The views of a scene show one set of named points, each view turned or mirrored, and shifted as a whole, with a little noise and some points left out.

Scene 1
View 1
k_901: [ 19  30 -15 -23  21   4  -8 -34 -11  19 -15 -23   0 -16 -16 -20  23  -8
  -2 -12 -16  11  18   8]
k_438: [-27  34  -8 -12  -2  14 -12 -26  13  39 -32  10  34 -25 -35   1  17  -6
  -8  13 -23   3  36  16]
k_817: [-26  36  -5 -13  -2  11 -22 -33   5  30 -35   5  19 -15 -38  -4  17   5
  -4  11 -23   7  27  15]
k_965: [-36  31  18   4 -10  46 -16   4   9  17 -12 -17  78 -38 -28  15  20 -54
 -23   4 -19 -13  80  22]
k_163: [-19  32   8 -12  -2  10 -13 -35   1  17 -32   1  14 -11 -31  -2  17  14
  -5   2 -17   6  17  15]
k_852: [-43  38  -2  -4  -9  25 -29 -18  10  32 -35   6  43 -24 -46   4  19 -19
 -10  20 -27   2  52  20]
k_699: [ -8  35   9 -10   5  20 -27 -27 -12   0 -21 -24  14  -8 -26  -9  22  -8
  -5  -6 -18   5  31  13]
k_72: [ -9  27   1 -18   5  10   5 -30  10  32 -22   1  27 -25 -20   2  17   1
 -11   0 -13   3  21  11]
k_87: [ 21  26   6 -27  16 -10   4 -56  -8   9 -26 -10 -22  -1  -7 -16  17  39
   1 -17  -6  15 -22   3]
k_132: [  5  28  20 -18   7   4  -1 -46  -7   1 -24 -11  -4  -2 -11  -7  16  29
  -4 -15  -7   9  -6   6]
k_227: [ -2  35  32  -5   3  27 -24 -27 -23 -25 -13 -38  12   0 -14  -7  20  -4
  -5 -21 -12   2  26  12]
k_638: [ 17  24 -18 -31  18 -16  15 -53   7  42 -29   7 -11 -15 -13 -14  16  30
  -2  -6 -10  16 -15   3]
View 2
k_163: [-25 -10 -12  -2 -18  17 -33  13  31  -1   6  -9  13   0  -1  -3  -2   7
  21  -1  -2  16   6   5]
k_965: [-27  13  -4 -52  -7  72   7  44  25 -46 -14 -38  18 -24  50 -33  -7 -15
  53 -27  -3  26   8  54]
k_817: [-26  -7 -18  -2 -26  15 -29  19  30 -21   7  -8  19   9  10   2  -6  10
  20  -6  -3  24  10  13]
k_132: [-26 -18  -6   1  -5   9 -39  -2  27  37   9   3   7  -6 -19  -5  10  -3
  15   8   0  -2  -4 -15]
k_438: [-33   1 -15  -5 -23  15 -22  26  31 -29   4 -12  24   2  19  -2 -11   8
  22 -13 -16  26   5  25]
k_699: [-18 -16 -11 -22 -16  34 -21  15  14   2   2   0  13  -1  15 -13  11  -8
  24  -4  17  10   3   1]
k_852: [-27   2 -19 -16 -29  34 -18  32  32 -45   0 -23  20   4  27  -7 -14  11
  30 -15  -4  35  16  32]
k_72: [-37   0  -8  -6 -11   9 -21  17  28  -4   5  -7  23  -8  10  -5  -5  -3
  21 -10 -23  10  -7  16]
k_227: [-12 -21  -4 -33  -4  51 -21   7  12  24   0  -4   3 -12   5 -23  21 -17
  31   1  29   0   3  -6]
k_87: [-29 -24  -9  13  -8 -10 -43  -9  21  46  15  18  13   0 -22   5  14  -3
   1  11  -5  -9 -13 -26]
k_638: [-41 -13 -15  22 -13 -29 -37   1  23  24  16  23  27   7 -11  12   2   2
  -3   0 -29  -2 -17 -11]
View 3
k_72: [ 19  17 -27  13 -20  11   4   1 -13   9   0   4 -29 -12  -1  13  11   0
  -2  23  -9   9 -32  -2]
k_163: [ 19   6 -29   0 -32  14   5   4 -10  10  -4 -14 -48 -10  -7  10   2   7
  -8  28  -8  11 -13   0]
k_132: [ 11  28 -28 -12 -57  11  -3  -1 -10  32  -8 -17 -27  -5 -17   6  15   7
   9  24   9  12  10   6]
k_817: [ 21   2 -31   0 -20  21   5   3  -7  -2   1  -7 -55 -12  -3  15  -6   7
 -15  33 -21  14 -24  -3]
k_699: [ 21   8 -16   0 -26  26  11 -18 -12  11  -3 -23 -41   4   0   8  11  -2
 -14  17 -21   8  10 -15]
k_638: [  8  45 -42 -20 -51  15 -29   5   3  27   5  20 -23 -15 -24  15   5   8
  26  34  -2  25 -21  10]
k_438: [ 23   1 -30  12  -7  17   8   5 -11  -5   4   1 -50 -15   2  16  -3   3
 -17  30 -23  11 -41  -4]
k_227: [ 22  10  -5  -2 -35  25  18 -25 -17  18 -10 -36 -34  11   2   1  21  -4
 -14  10 -15   2  30 -16]
k_901: [ 16  32 -21 -10 -31  31 -13 -22  -2  20   6   6 -20   1  -4  11  12  -4
   7  17 -25  17   1 -13]
k_87: [  5  47 -37 -29 -70  14 -26  -1   0  43  -4  -1 -19  -8 -29   9  12  10
  28  28  11  21  12  11]
k_965: [ 37 -16   2  55  25  14  49 -15 -31 -16   0 -18 -37   0  34   9  23 -18
 -41   6 -34 -13 -36 -26]
View 4
k_163: [ -6  -7  -9 -11  -5   5 -17  13   7 -24  -3 -29  29  15 -15  14 -24  13
  14   5  -8  23  26  -1]
k_852: [-11  -1   7 -41 -22  13 -19  17  37 -47 -23 -11  34  34 -16  26 -30  13
   4  -7 -29   5  -4   9]
k_438: [-10 -16   5 -27 -15  13 -15  23  21 -42 -14 -21  37  21 -10  17 -32  16
   8 -12 -20   6  14  -3]
k_638: [  5 -40  -2  12   5   3 -14  36 -15 -11  20 -53  28 -12  -6  -4 -35  16
  31 -17   6  16  60 -27]
k_87: [  1 -19 -17  22  10  -8 -14  14 -25   6  25 -51  20 -14 -10  -5 -24  13
  37   6  18  32  55 -15]
k_699: [-13   6  -6  -8 -17 -12 -18  -2   9 -17  -2 -16  22   4 -17   7 -21  15
  30   8   0  15  -2  10]
k_72: [-13 -20  -4  -8 -12   7  -9  16   2 -35  -7 -25  42   7  -4   4 -29  21
  11 -13  -6   7  22 -10]
k_227: [-21  19 -21   5 -17 -22 -14 -22  -5  -8   1 -12  23  -2 -14  -2 -10  18
  31  22  11  25  -8  16]
k_965: [-41   6  -2 -34 -43   2  -4 -15  27 -66 -41  19  56  26  -3  10 -18  30
  -6  -9 -24 -12 -45  16]
k_132: [ -8  -9 -21  14   3  -6 -12   2 -17  -6  13 -39  27  -3 -11   0 -19  15
  23  12  11  33  41  -7]
k_901: [ -9 -19   3   5 -16 -14 -18  12  -4 -11  12 -28  22 -17  -9  -7 -30  18
  44 -12   6   3  10  -7]

In a view up to two points have been moved. Name them for each view, in the order of its rows, or write -.
view 1 -> -
view 2 -> k_965
view 3 -> k_227, k_87
view 4 -> -
